Each row is a point on a landscape with many valleys, with its height.
A ball rolls from a point to whichever of its 6 nearest points has the largest drop for the distance, and stops where none of them is lower. Distance is the straight distance between rows; heights are no part of it.
(220) (h 305): [  3   4  -3   6   3  -6  -7  -4  -5  33   1 -32  11  -9 -35   2 -15  -9
 -10   1  23   9 -13 -13  24 -32  -9  13   3 -19  -3   3   7  14   0  21
   6 -20 -35  17   2  15 -26  17]
(933) (h 333): [ 14   2 -21 -29   5 -26   5 -15   6  22  29 -22  10  -9 -10  17 -12  -2
 -15 -21  11  -6 -38  10  16 -18 -27 -11  -3  10 -21 -43 -13  22 -36  12
  31  21 -54  38   2  13 -91  43]
(695) (h 404): [ 14  14  22  15  -1  11  -3  15  -4  37 -18 -21   8 -33 -17 -10 -24   1
   3   8  18 -13 -24  -7  28 -25   4  10  -4 -46   6  19 -20  11  27  12
   2 -37  -7  27   3  27  -2  22]
(528) (h 789): [ 23  -5  17 -10 -31 -16  23  -6  14 -17 -33  60  -3  14  45   9  26  -5
  12   3 -32   5  52  12  11  49  25  -2  -2   1  49  14 -21 -56  27 -19
 -11 -13  56 -19 -15 -43  85 -16]
(67) (h 562): [-11 -17  -2  21 -11  10  -8  -3 -14  38   6 -28  13 -30 -61  11   9 -40
  14  -5  36 -19 -43 -29  12 -51 -23  14   0 -18  -5  17   1   5  -8   7
   6 -17 -64  21   1  34 -71  27]
(106) (h 559): [ -17  -16   10   10  -10    9   10   -5  -32   35   12  -35    5  -36
  -63   12    7  -34   13  -17   44  -23  -67  -39   -4  -53  -48  -14
    9    1  -38    5  -11    0  -29    5   25    8  -66   35    8   30
 -104   43]
(771) (h 600): [  4  19  37  12   0  18 -16   7   4  13 -17  -6   7 -22 -10  -3 -23  -4
   1   2  12  -6   9  -5  -1 -19  13  17  -2 -26  16  39  -3  16  18  -4
   2 -21   9  -5   1  31  19  -5]
(1164) (h 694): [ 23 -10  18   0 -21 -10  21   1  17  -5 -28  51   0  12  31  12   8   1
  14   0 -30   4  32   7  -4  41  18  -6  -1  -5  40  11 -14 -32  13 -24
 -14 -15  60 -19 -11 -24  77  -6]
(856) (h 406): [-12 -14 -18   4   5   8  -3 -11 -24  21  17 -22  12 -32 -54   2   7 -26
   0  -4  41  -8 -37 -22  -5 -43 -26   0   9  -6 -29   2  -9   7 -15  14
  11  12 -58  22   4  17 -84  35]
(43) (h 428): [ -16   -4   -5  -13    9   15    5  -14  -37   17   18  -25    4  -26
  -66   10   12  -22    9  -11   45  -25  -51  -31  -21  -46  -39   -9
   14    9  -45    4   -8    0  -30   12   16   16  -51   26   18   18
 -106   37]
(689) (h 340): [-25  -5 -23  -8  17  23 -12 -18 -30 -18   8  -9  18 -15 -45   3  11 -10
  -4  -5  15  -6 -10   9 -18 -20 -12  12  12   3 -33  -1   6  16 -12  17
  -3  32 -15  -2  13   1 -44  -9]
(762) (h 544): [-50 -10 -52 -33  46  -1 -13 -13 -19 -26  56  -7 -14  33  -6  14  20  22
  -7 -37  -9   0  -3  17  -2  10 -31   6  23  51 -55 -54  19  15 -29  26
 -11  56 -30 -14  11 -20 -67 -24]
(463) (h 756): [ -4  10  37  23  -3  39 -13   8   0  24 -17 -12  19 -42 -21 -12  -3 -31
   8   9  41 -41 -12 -12  11 -39  10  20  -2 -39  16  59  -9  18  40   2
   4 -31 -18  13  -2  43  -4  -2]
(584) (h 465): [ 42   5  16  27 -28  -8  16  16  22  44 -23   4 -12  -8  10  -5 -31  27
  12  15   2  -8 -33   6  11  -8  18   7 -10 -45  39 -23  -5  15  18  -8
  17 -50  12  24  -4   7  60  56]
(448) (h 287): [  8   3 -18  -1   6 -12  -1  -4   1  19  15 -26  12 -10 -21  -5 -14 -10
 -13  -3  23  13 -20  -4  19 -24 -13   4  -2  -2 -16 -22   3  25 -12  14
   8   3 -45  20   0  15 -44  24]
(1157) (h 378): [-24  -4 -28  -9   7   5  -8   0 -19 -35   3  -5  -9  20   6  -9   3  14
  -5   3 -26  20   6  12 -14  19   2 -15 -16  21 -28  -9   3 -16  -5  14
 -11  33  17 -20   5 -14  -3 -27]
(993) (h 234): [ 20  15   7  -4  13 -22  -3   4   8  48  -2 -32   9 -15 -20  -5 -29  -6
  -8  -7  20 -11 -30  -2  37 -24 -11   7  -1 -22  -4  -4 -10  15   4  13
   6 -30 -38  31   5   3 -23  39]
(838) (h 452): [-35  -1 -33 -29  38   8  -8 -12 -19  -9  45 -21   8   4 -42  11   5  -2
 -11 -29  18  -7 -11 -11  -8 -19 -25   8  38  25 -52 -22  11  16 -23  19
  -4  36 -22   4  16 -20 -77   3]
(769) (h 474): [ 11 -14  -8 -15 -16 -17  16   0  21 -28 -24  38 -29  35  30   8  22   7
  12   2 -47  28  49  -8   5  47  12  -8 -12  19  36 -10  -2 -53   5 -16
 -14   2  48 -27 -10 -42  54 -15]
(314) (h 132): [-16   2 -32 -28  24  -6  -5 -16 -10  -5  33 -15   9   0 -21   8  -3   3
 -21 -16  21  -2 -23  12  -1 -13 -26  -9  23  15 -42 -27  -6  20 -26  19
   1  33 -34  16  10 -15 -82  21]
(189) (h 379): [-44   0 -29 -19  25  11  -8  -9 -24 -29  17  -9   5   9 -23   0   1   6
  -8  -8   1  10  -3  12 -16   3 -10  -7  12  18 -44 -16   7   9  -5  17
  -7  36   0  -9  12 -22 -35 -20]
(116) (h 262): [ -1 -10 -14   5  -2  -2  -1  18   3 -20   2   0 -10  25  10 -10   8  16
  -7   6 -26  24  15  -9  -8  16   2  -5 -14  16  -3 -16  14  -8 -10   4
  -8   6  25 -20   1 -11  24 -12]
(347) (h 445): [-41  -1 -37 -38  44  -2 -10  -9 -10 -14  54 -13   1  20 -18  14  16  11
 -17 -40   3  -9 -11  13  -6  -2 -30   9  36  37 -50 -42  18  14 -37  19
  -4  40 -28  -3   8 -15 -78  -6]
(872) (h 616): [  7  -2  -4 -10  -5 -44   2  -3  20  63  18 -43   6 -19 -21  23 -11 -14
  -8 -35  11 -20 -51 -14  24 -33 -45 -12  -4   5 -22 -23 -23  15 -33  -1
  31   2 -76  49  -5  28 -84  44]
(2) (h 374): [ 30   7  17  26 -15   4   2  20   5  36 -22 -17   7 -25  -6 -16 -25  21
   5  20  18 -14 -32   2  21 -23   8  12 -10 -57  20   5 -16   6  28   2
  22 -40  -6  29  -6  21  23  45]
(563) (h 594): [-14  -2  11  14  -5  25 -23   2 -11  13  -4 -16  23 -27 -37   7   0 -27
   4  -3  28  -7  -7 -12   3 -41  -9  28  -2 -20   6  31   7  14  11  12
   2  -3 -36   9   4  35 -38  -4]
(282) (h 292): [-27   2 -37 -23  29  -6  -9 -11 -15 -15  28 -10  16   6 -14   1   1   0
 -18 -13  14   5 -17  18  -9  -6 -15  -5  15  21 -34 -27   4  19 -16  19
  -6  29 -19  10   6 -15 -53   6]
(474) (h 323): [ -2   5 -19 -22  19 -14   4 -18  -6  10  36 -21   9 -15 -28   6  -5  -6
 -12 -19  28  -9 -39  -7   0 -24 -27  -8  16  12 -33 -24 -16  20 -25  12
  12  25 -45  34  14   2 -88  35]
(799) (h 401): [ -2   3  19   9  -4   2  -3  14   9 -13 -17  15 -20  17  19   2   5   7
   7  -2 -29  17  31  -7  -3  22   7  -9  -6  -1  18  15   9 -15  -9 -13
  -7  -5  41 -29  -2  -5  47 -24]
(1172) (h 251): [ 28  23  10   2   8 -13  -1   9   9  33 -12 -17  -9  -6  -3 -17 -33  10
  -2   0  14  -6 -33  11  28 -16  11   5   1 -31   1  -8 -12  15  10  11
   8 -40 -10  25   4   8  13  42]
(986) (h 411): [ 10  -9  19   3 -18 -13  13  -3   6 -20 -12  45 -15  16  35   6  24  -6
  19   7 -26   4  48  -8   0  43  19   1   3   9  29  32 -11 -40   6 -22
 -13  -1  42 -41 -15 -29  60 -38]
(1031) (h 703): [ 31 -20  25   9 -37  -5  25   7  21   3 -35  43   5   1  30  10   5   4
   7   9 -22   6  21  18 -11  28  24  -9 -10 -19  52 -11 -11 -25  19 -18
  -6 -17  58   0 -13 -19  93  15]
(937) (h 194): [  5 -11  -6   2 -12  -1   2  -2 -18 -40   6  40 -27  23  25  -8  34  -4
  11  20 -34   7  43  -9  -4  38   9  -6 -17  28  10  28 -10 -40   1 -21
   4  34  23 -56  -9 -20  30 -54]
(1147) (h 521): [ -2   8  39  16   1  19 -13   5   0   1 -13   6   0  -5  10  -7  -7 -13
   8   3   5   1  24 -12  -7  -5  13   9   0  -7  12  44   4   4  12 -16
  -4  -9  16 -21  -2  19  34 -32]
(783) (h 891): [  8 -12  55  60 -22  25   9   6  -5  26 -18   0  11 -49  11 -24  -5  -2
  31  27  41 -36   0 -13 -12 -36  32  16   1 -50  37  54  -9  19  56 -32
  19 -43  -4  -6  -5  39  49  -4]
(1073) (h 758): [ 21   2  25  13 -21   6  12  17  16   5 -30  25  -1  -5  17   9 -16  11
  11  11 -15   6  11  11 -13  18  21  -3   5 -23  33  10  -4  -8   7 -17
  -6 -20  53   1  -3  -4  62  22]
(822) (h 209): [ 11   5 -19  -9   3 -14  -8  13  19 -10   8 -10  -9  29  25 -10  -1  17
 -15  -7 -13  22   3   9  -6   4  -5 -12  -6  19  -3 -37  21   4 -17  11
 -10   4   7  -4  -1  -8  15   2]
(283) (h 325): [ 40  23  14 -10   6 -14   2  10  37  31  -6  -7 -13  10  14 -19 -25  17
 -13  -5   9  -5 -34   4  21  -1   6  -1   2 -17   5 -23  -6  16  -1  10
   9 -35  -7  35   8  -3  16  46]
(1122) (h 360): [ 17   4  -8  -7   7 -34  -3  -8  14  40  20 -38   7  -7 -14   3 -18 -13
 -14 -15  16  -6 -33  -3  34 -23 -21 -11   2   1 -12 -30  -7  24 -17   9
  20  -3 -62  42  -2  16 -56  34]
(974) (h 580): [ 25   1  38  53 -45   1  17   1  20  29 -30  25   2 -20  31  14  -7  13
  23  23   0 -15  14   0 -14   4  32   8 -16 -35  68  23   2   7  25 -29
  16 -41  29   9 -16  19  86  26]
(281) (h 178): [  6   3 -20   3   7  -5  -7  14   7  -8  -6 -13  -4  19   2 -15  -6  13
  -7   1 -17  24   4   6  -2   5   2  -6  -8   4  -4 -25  16   6  -9   7
  -7   0   9  -8  -3  -3  19  -1]
(186) (h 429): [ 26   4   8 -15  -5  -9  10  19  39   7 -16   8 -17  20  24  -6 -21  21
  -9  -6  -6  14  -6  10 -10  10   9  -9   8  -3  17 -36   0  -1   0  -2
 -17 -29  37  13   6 -22  44  29]
(54) (h 245): [  8  12 -25 -18  18 -21  -7   0  19   6  26 -20   6   6  -3  -5 -15   9
 -24 -10   3   5 -21  14  16  -6 -18   1  -5   9 -13 -48   6  29 -19  20
   7   5 -30  22   2   5 -36  19]
(36) (h 274): [ 10  23 -22 -44   9 -21   3  -6  21   7  19 -23  10  12  11  16 -17   8
 -22 -13 -21  13 -29  34  29  -9 -25 -13 -19   7 -13 -63  -4  22 -41  19
  17  21 -43  49   7   9 -70  47]
(242) (h 615): [ -3  14  26  17  -5  19 -22  10  -5  34 -16 -17  13 -41 -35  -3  -8 -28
   4  -6  33 -20 -13 -15  16 -36  -4  25   2 -36   9  46  -8  10  25   7
   2 -27 -23  21  -3  35 -22   8]
(617) (h 725): [ 21 -17   6 -20 -14 -11  17  12  39 -11 -24  20 -21  32  33   5   2  17
  -2 -11 -33  21  21   2  -5  34  12 -23   0   9  29 -29   1 -30   2 -14
 -21 -25  52  -6   2 -47  67   9]
(938) (h 263): [  6 -12 -10  -5 -14 -15  12  16  18 -28 -11  15 -21  31  26  -4  15  18
   2   2 -41  32  25  -6  -9  30   3 -22 -14  27  16 -25  13 -36  -5  -7
 -13   2  37 -26  -4 -28  34  -8]
(956) (h 551): [-62  -7 -45 -27  36   6 -13 -14 -25 -28  37  -8 -19  27  -8  10  13  26
  -8 -29 -17   7   9   7  -4  12 -13  -1  14  57 -45 -27  24   3 -11  15
 -19  46 -11 -17  17 -35 -38 -32]
(572) (h 709): [ 20  -4  51  59 -30  10  12  -2   0  22 -25  20   9 -33  30 -10  -4   2
  18  29  16 -28  16  -1 -22  -5  34   7   5 -33  48  42  -5   7  35 -28
  19 -36  26  -7 -10  30  70   0]
(1141) (h 202): [ 18  15  -8  -9  10 -13  -3   9  29   9   8 -21   0  27  10 -13 -18   9
 -17  -7  -2  11 -17   8  15  -2  -5  -1   0   9  -5 -40  21  19 -14  16
  -4 -10  -9  16   4   3  -7  18]
(333) (h 366): [ 12 -22   3  19 -17 -10  13 -21 -21 -44   8  53 -38  14  32 -18  45 -20
  25  32 -16   2  60 -16   3  42  27  13   6  25  26  58   8 -50   9 -17
  -5   4  19 -64  -4 -34  57 -68]
(178) (h 733): [ 31 -19  17 -10 -33 -10  34   7  16  -4 -35  55   1  12  42  13  14   0
  11   7 -32   5  35  22   3  42  28 -10 -11  -8  50 -13 -19 -57  28 -13
  -8 -19  65  -1 -11 -38  93   4]
(957) (h 508): [ 29  -2  29  47 -35   4   8  12  18  40 -25   9  -3 -16  18   3 -17  17
  19  19   0 -11  -9   2   3  -7  26  14 -14 -52  51  10  -5  16  28 -22
  22 -42  20  11 -14  24  66  38]
(182) (h 376): [ 32   8  17  17 -12   3   4   8   8  26 -19  -3 -10  -7   6  -6 -24  18
   5  18   5  -4 -24   1   9  -8  18   2  -8 -43  19  -3 -12  10  20   1
   6 -41  16  21  -2  16  38  46]
(583) (h 669): [ 27 -21   7 -29 -35 -24  26  -7  17 -27 -27  58 -15  29  41  10  24   5
   8   1 -41  15  52  14  13  54  30  -2  -4   4  55 -21 -21 -69  32 -13
 -24 -14  58 -16 -13 -59  84 -13]
(995) (h 563): [  2   5   7  10   1  15 -20   3  -1  13 -12 -16  15 -13 -26   1  -9 -10
   0  -1  16   5   9  -3   7 -24   7  21  -6 -22   3  18   6  16  10   9
   2 -17 -16   0   0  29  -7  -8]
(570) (h 592): [-55  -8 -34 -26  45  18 -10 -16 -27 -13  33  -4   1   9 -47  11  18   4
   3 -33  12   6  -7  -1 -18  -9 -22  12  35  33 -47 -18  17   0 -22  22
 -12  39 -15 -14  12 -15 -64 -21]
(627) (h 583): [ 10 -12   5  -8 -12 -10  13  12  17 -15 -23  25 -21  30  24   8   8  12
   9  -9 -34  22  31  -5   0  33  14 -14  -1   8  25  -7  -4 -34  -1 -15
 -15  -9  48 -27  -7 -30  53  -9]
(706) (h 275): [ -1  -5 -15  -7 -10  -7  12   7 -14 -38  -5  19 -32  32  23  -6  23  19
   6  16 -42  24  41  -8 -12  36   4 -16 -28  24   2   6   3 -42  -3 -14
  -1  28  33 -41  -3 -25  31 -26]
(1093) (h 315): [ -8   9 -41 -31  17 -11  -4  -1   7 -23  24 -10   6  15  17  -8  -7   6
 -23  -8  -2  11 -17  26  -3   6 -12 -11  -3  20 -29 -45   6  16 -21  18
   0  22 -12  16   5  -7 -43  18]
(7) (h 26): [  1 -17 -22 -25 -16 -14  13  17  20 -42   6  12 -28  42  44  -8  19  33
  -5   4 -38  28  22  -6  -7  35   1 -28 -18  34  12 -44   4 -30  -6   0
 -10   8  26 -20   4 -40  28  -8]
(796) (h 341): [-30   2 -36 -29  13  -5   3   5  -9 -44   7  -7 -15  26  16  -9   8  25
  -8   0 -32  15   5   9 -12  24  -2 -22 -11  39 -35 -23   4 -17  -5  12
 -16  32  24 -11  12 -29  -5 -14]
(142) (h 110): [ -3  18 -30 -49  25 -14   4 -15   8  -8  35 -11   6   4  -3  14 -13  11
 -20 -21  -2   0 -24  39  15   4 -29  -9  12  17 -38 -48  -6  25 -38  16
  13  33 -23  39   9  -2 -85  33]
(581) (h 715): [-28  -4 -11  -3  10  20  -3 -17 -25 -44   8  12  -6   3  11  -3  27 -13
   7  15 -22  -4  25   0 -22  28  -3 -10 -20  27 -18  31   2 -24   4  -9
   0  41  20 -38   1  -7   4 -63]
(1216) (h 648): [ 10  -3  56  34  -2  26   6  -2  -8   2 -15  12   8 -31   7 -21  -6 -16
  20  20  15 -14  21 -11 -21  -7  33   6  12 -11  17  65   1   0  35 -26
  -6 -20  20 -21   4  17  47 -39]
(404) (h 244): [ 21  28   4 -19  12 -34  -3   2  27  39   4 -27   0   2  -1  -2 -22  -3
 -13 -18  10  -8 -37   2  44  -6 -14  -4  -7 -11  -8 -20 -14  16 -16  10
  14 -28 -44  43  -2   7 -30  35]
(68) (h 468): [-31  -4 -22 -25  27  15  -9  -9 -27  -3  30 -20  13 -11 -61  14   6  -8
  -4 -19  36 -15 -22 -11 -17 -26 -24   7  33  15 -45 -13   5   6 -25  18
   2  31 -36  12  19  -7 -90  13]
(1219) (h 296): [ 15 -11  -1  -4 -24 -11  16  -5   7 -33 -15  41 -22  30  28   7  33   1
  14   8 -39  14  52 -16   6  49  13  -4  -7  17  31  18  -5 -47  -3 -27
 -10   6  39 -37 -10 -33  50 -35]
(299) (h 418): [-34  -5 -31 -10  17  16 -10  -7 -27 -36   6  -6   9   7 -13   1  -2   4
 -11   0  -8  10  -5  11 -20   7  -5   1  -8  16 -33  -1   7  -6  -1   8
 -14  37   6  -8   1 -11 -18 -29]
(275) (h 482): [-62  -8 -35 -16  22  30 -16 -29 -38 -28  12   2 -18  15 -13  11  14   7
   7  -7 -25   1  23   4 -14  16 -17   7  -7  39 -32  16  15 -15  -1   0
 -22  52   7 -27  11 -23 -28 -53]
(798) (h 575): [ 14  -2   5 -10  -7  -9   7  18  27   0 -16   9 -22  24  21  -3  -2  17
  -1  -7 -25  23  13  -3  -4  14  16 -13   0   4  13 -19  10 -12  -3 -11
 -15 -21  39  -9  -1 -20  49  10]
(219) (h 649): [ 28 -14  44  46 -27   0  20   3   7  11 -23  42  16 -16  42   4  -1  -5
  14  22   1  -9  32   8 -16  21  31  -8   5 -21  57  35 -11  -8  31 -33
   9 -26  35 -14 -22   3  88  -3]
(162) (h 149): [ 20  16  -4  -5  13 -15 -10   2  15  27  -3 -25   1   1  -9  -8 -23   6
 -14  -6  14   9 -17  -2  28 -14  -2   1   1  -9   1 -17   6  18  -2  22
   4 -24 -27  26   5  10  -7  27]
(919) (h 637): [ -3 -14 -12   8  -6 -22   5  -3  -5  55  17 -37   6 -27 -45  12  -3 -24
  -4 -13  31 -12 -52 -26  19 -40 -40 -15   5  -2 -27  -9 -11  12 -16   5
  19  -8 -75  37  -1  19 -88  39]
(879) (h 395): [-22   0 -18  12   1  18 -12  -1 -21 -25   4  -4  17  -2 -15  -3   4  -9
  -2  10  -8  20   8   4 -16   2  -2  -1 -18  11 -16   1  14   4  -4   8
  -4  24   4 -15  -1  14 -10 -27]
(772) (h 598): [  6  -2  43  19   0  11  -2   4  -6  -9  -7  13  -5  -8  17 -18   0 -18
  15  15   0  -6  30 -14 -17  10  26   8  11  -7  12  58   7  -5  19 -26
  -4 -10  22 -35  -2  16  48 -50]
(230) (h 835): [ 15   6  51  36 -14  23  -2  11  -4  11 -20   9   9 -31  10 -11 -15   0
  15  25  19 -28   9  -4 -12 -11  25  11   1 -33  26  43 -14  16  35 -16
   8 -20  20  -9  -3  27  42  -7]
(90) (h 380): [-30  -1 -19   1   9  30 -12 -11 -30 -28   6  -9  20 -15 -29   9   4 -13
  -1  -1   3   5  -5  10 -24  -4 -15  10   4   3 -31   8   5   2  -5  13
  -9  40  -6 -11   3   7 -24 -27]
(721) (h 500): [-22  31 -42 -61  25 -13  -6   0  17 -26  26  -1   2  41  26   7   1  20
 -22 -28 -24   4 -16  46  14  16 -23  -5   2  28 -29 -54   3  13 -39  11
 -11  28  -5  29  11 -17 -61  14]
(156) (h 736): [ 24  -8  20   6 -27 -21  22  -6   3 -25 -20  63  -9  10  41  -3  34 -15
  11  16 -22  -7  54   0  -4  57  39   3  11   6  44  35 -19 -57  19 -24
 -16 -19  49 -30 -18 -41  84 -30]
(527) (h 466): [  0  -7 -17  -5   0 -23   3 -13  -5  31  28 -37  18 -22 -30  11  -4 -14
 -11 -13  31 -13 -43 -15  12 -28 -38 -20  13  -1 -31 -24 -20  20 -23   9
  27  14 -66  38   1  15 -88  45]
(192) (h 443): [-60  -9 -28 -19  28  32 -12 -22 -35 -33  14  -6   1   7 -30  10  12   1
   6 -22  -7  -4   6   4 -20   4 -16  18   8  30 -42  10  10  -5 -12   8
 -19  46  -6 -22   8 -17 -34 -47]
(171) (h 363): [ 10  18  19   4   4  10 -16  12  11  11 -14 -11  -3  -8  -9  -3 -22  10
  -5   5   6   9   0  -5   9  -9  11   8   2 -26  11  19   2  16  11   6
  -4 -28  15   3   1  17  20  12]
(294) (h 471): [-15  -3  -6  10   2  32 -19  -9 -19  -9   4 -10  25 -20 -34   2  15 -21
   2   8  22  -7   5  -1 -12 -27  -4  20  -3  -1 -10  18   9  12   7  13
  -4  27 -22 -11   1  29 -26 -28]
(360) (h 235): [  0   3 -20   4  11  -2  -8   1  -9   5   9 -21  14  -1 -23  -1  -7   0
  -9   7  13  21  -9   0   9 -16  -6   6   0  -8  -6 -19  15  24  -8  19
   2   0 -27  11   1   7 -27  13]
(605) (h 541): [-32  17 -40 -44  34 -14 -11  -8   3 -27  33  -9  -9  27  16  11   4  14
 -25 -28 -11  -2 -10  32  -4  16 -21  -9  16  39 -39 -47   8  17 -29  16
 -12  36  -6  12   9 -30 -55  -3]
(908) (h 622): [ 18  -3  56  66 -41   3  15  -5  16  39 -24  10  10 -33  22  -2 -17   3
  26  30  17 -31   5  -8  -5 -16  38  17  -1 -45  61  44  -6  23  35 -42
  22 -57   6  -3 -17  21  80  13]
(725) (h 258): [ 28  23   2 -23  10 -16   3  15  40  14  -3  -6 -14  27  17 -16 -23  19
 -18  -6  -2   0 -20  10  15   1   6  -4   1   0   4 -37   3  16 -16  14
   6 -28   0  25   6  -4  14  30]
(558) (h 711): [ 21  -7  38  31 -12   0  17  -5  -7   2 -14  46  -4 -16  42  -4  13 -21
  20  23   1  -7  34  -3 -19  23  35  -9  21 -14  27  61  -7 -19  16 -33
  -5 -23  35 -33 -13 -12  73 -29]
(1018) (h 451): [ -2  -4   8   5   3   5 -15   1  -9  44  -9 -26  11 -29 -45   9 -15 -21
  -4  -4  30  -5 -27 -23  32 -37  -6   9  -2 -25   2  18   0   9   6   8
  -5 -34 -42  23   2  22 -39  22]
(899) (h 613): [ 15 -14  29  22 -11 -13  16  -1  -9 -17 -14  53 -19   7  37  -3  28 -15
  16  18 -12  -6  49 -10   2  42  28  -3  14  11  28  52 -10 -34  16 -30
 -10 -16  37 -47 -18 -21  63 -42]
(471) (h 390): [ 16  10  -4 -25   0 -43   5  -5  28  44  13 -35   9   0  -2  17 -22  -3
 -11 -21  -6  -6 -42   1  48 -25 -30 -12 -13   1 -18 -41 -13  24 -32   7
  25  -2 -61  51  -2  23 -72  38]
(763) (h 679): [ 17  -2  33  14 -24   0  19   2   2  -4 -25  41  -7   0  37   5   8  -9
   7  14 -13  -6  29  -4 -12  31  21  -4  11 -10  35  40 -13 -25  14 -30
  -2 -12  51 -21 -14 -12  67 -15]
(81) (h 477): [-29  12 -41 -41  21 -14   3   5   7 -42  17  -8 -24  34  37  -9   8  28
 -25 -10 -28   3   4  23 -11  30 -11 -30  -6  47 -34 -38   5  -7 -13  18
 -17  30  16  -1  14 -33 -17 -14]
(616) (h 369): [-19  -4 -34 -11  16   2  -5   7  -9 -26  16 -18   9  10   0  -8  -2  10
 -17   2  -5  19  -8  10 -10   4  -3 -11  -4  16 -32 -32   7  10  -4  17
  -7  18  -5   2   6  -7 -17   1]
(152) (h 461): [-32   4 -41 -28  23  -7  -4  -5  -4 -34  20  -9  -4  24  15  -4   3  19
 -25 -11 -13   6  -8  27  -9  17  -7 -11   9  32 -41 -42  12  11 -15  24
 -17  30   8   2   8 -32 -33  -8]
(457) (h 44): [ 19  13   3   5   8  -5  -8   6  12   5  -9 -10  -7  15   0 -11 -15  12
  -7  -5  -8  19   2  -3   4   3   7  -3   4  -3   2  -6  13   9  -6  15
 -17 -18  17   2   6   5  22   7]
(125) (h 444): [ -4   0  27  22   1  25 -19  -3  -2  -4  -9  -6  17 -16 -17  -9   3 -24
   7   8  20  -8  14 -13 -18 -20  11  19   5  -3   8  48  20  14  14  -7
  -4   4 -10 -22   2  28  11 -48]
(244) (h 193): [-15  -7   9  25   8  21 -10  -9  -9 -22   4   1  15  -6   0  -7  15 -17
   9  11   1   0  23 -11 -22  -7   1   7  -9  11  -4  28  18   4   2 -14
  -5  22   1 -30  -4  21   9 -57]
(389) (h 221): [ -2  -8   0  11 -11   8  -1   6  -6 -30  -6  17 -15  15  20   2  19   6
  10  14 -27  10  31 -10 -12  25   2  -5 -21  20   3  15   6 -25  -1 -17
  -4  19  29 -41  -2  -4  33 -38]
(1224) (h 665): [ 12   5  43  20 -11   8   4   5   5   0 -20  22   2 -16  23  -5  -3  -3
   8  10   0 -13  21  -2 -21  15  20  -1   6 -27  19  47  -9   3  13 -22
  -1 -17  43 -19  -7  12  54 -17]
(79) (h 88): [  0 -10   9  14  -8  -1   5  -2 -12 -28  -3  29 -15  16  28  -9  30  -8
  12  15 -26   4  41 -14 -10  35   3   4 -15  20  12  37  10 -29  -1 -19
   1  16  28 -47 -12  -6  40 -55]
(900) (h 647): [ 32  -5  27  40 -51  -6  14   2  37  47 -44  23   7   3  21  18 -25  16
  15  18  -7 -13   0   4   3  -2  28   8 -21 -34  76  -6  11   2  21 -27
  15 -68  31  20 -23  -3  98  44]
(147) (h 293): [ -8  -9 -23  10   9  11  -8  -5 -20   4  11 -17  23 -20 -43   6  -1 -16
  -3   4  25   5 -18   0  -4 -32 -12  11  10  -9 -15  -6  10   8  -7  15
   4  16 -33  11   2  17 -50  10]
(1123) (h 803): [  3   5  48  25  -3  23  -6   2   0  14 -14  -6  11 -40  -2 -15 -10 -19
   7  19  36 -21   1  -6  -2 -25  16  14   1 -31  13  57  -5  16  34  -7
  -1 -23  -1   1   6  36  17 -18]
(767) (h 362): [-12 -12  -8   8   1  24 -10  -4 -22   5   7 -11  29 -33 -51   8   9 -27
   4  -1  36  -3 -24 -17  -4 -36 -18  24  -1 -14  -7   1   7  13  -2  10
   2  14 -44  10  14  29 -59   6]
(77) (h 283): [ 22  19 -18 -28  17 -26   0  -5  24  19  18 -20   5  17  11   0 -14   4
 -17  -8  -6   5 -24  17  26  -5 -24   2  -8   8 -10 -49   2  36 -28  12
  15  -3 -41  37  -2  13 -39  31]
(878) (h 646): [ 17  11  44  43 -19  13  -5  15   0  28 -19  -4   8 -41   5  -8  -9   1
  15  21  30 -32 -16  -2  11 -24  21  19  -9 -51  29  43 -25  24  44 -10
  24 -38  -8   9  -6  40  32  12]
(712) (h 286): [ -8  -3  -9   4   0   7 -10  11  -8 -25  -8  -3   4  17   5  -2   1   8
  -4  10 -22  25  19  -6  -8  12   3  -9 -15  13  -4  -1  12  -4  -2   0
  -6  16  20 -26  -5   3  15 -23]
(253) (h 555): [-49  -2 -18 -13  15  17  -9 -20 -32 -41  12   5  -4   6 -11   2  20 -11
   1   3 -13  -8  16   8 -24  21  -6  -1  -7  30 -32  23  -3 -20   0  -1
 -10  51   8 -25   2 -13 -10 -61]
(1106) (h 354): [-18  -7 -19 -11  13  16  -2 -19 -32   6  19 -22  13 -25 -53  13  11 -16
   1  -4  43 -11 -26 -17 -11 -39 -23   7  18   2 -36  -3  -3   8 -13  17
   6  25 -39  15  11   7 -89  24]
(981) (h 214): [ -6  -2 -27 -17   3 -15  -1  17  16 -36   7   4 -20  35  41 -13   8  21
 -10   0 -30  17   3   7  -9  28   0 -26 -18  38  -8 -45   8 -12  -7   6
 -10  19  24 -11   4 -21  10 -15]
(526) (h 533): [ 18  12  29  26 -12  15  -3  16  -5  19 -20  -3   0 -28  -5 -11 -18  10
   6  14  17 -15 -11  -2  16 -26  11  11  -9 -50  26  29 -13  16  33  -7
  10 -35   6  20  -9  38  31  23]
(621) (h 385): [ -7   4   7  18  -2  16 -18   5 -10  -9  -3  -1   6   9  -3   2   2  -5
   3   5  -7   9  26  -7  -4  -1   1   7 -16   2   0  22  11   5   1  -4
  -3   6  13 -22  -7  23  21 -33]

For each start below, name the point where the ball stops.
(106) | (162)
(299) | (142)
(253) | (457)
(974) | (162)
(908) | (162)
(192) | (142)
(67) | (162)
(956) | (142)
(570) | (142)

Call two points neighbours if one is among the 6 nearest of the other. Go from one point of each pair to the other, from neighbour to neighbour, staying as low as possible. Name the highest point that can't be avoided.
(162) and (79) | (116)
(457) and (7) | (981)
(162) and (457) | (1141)
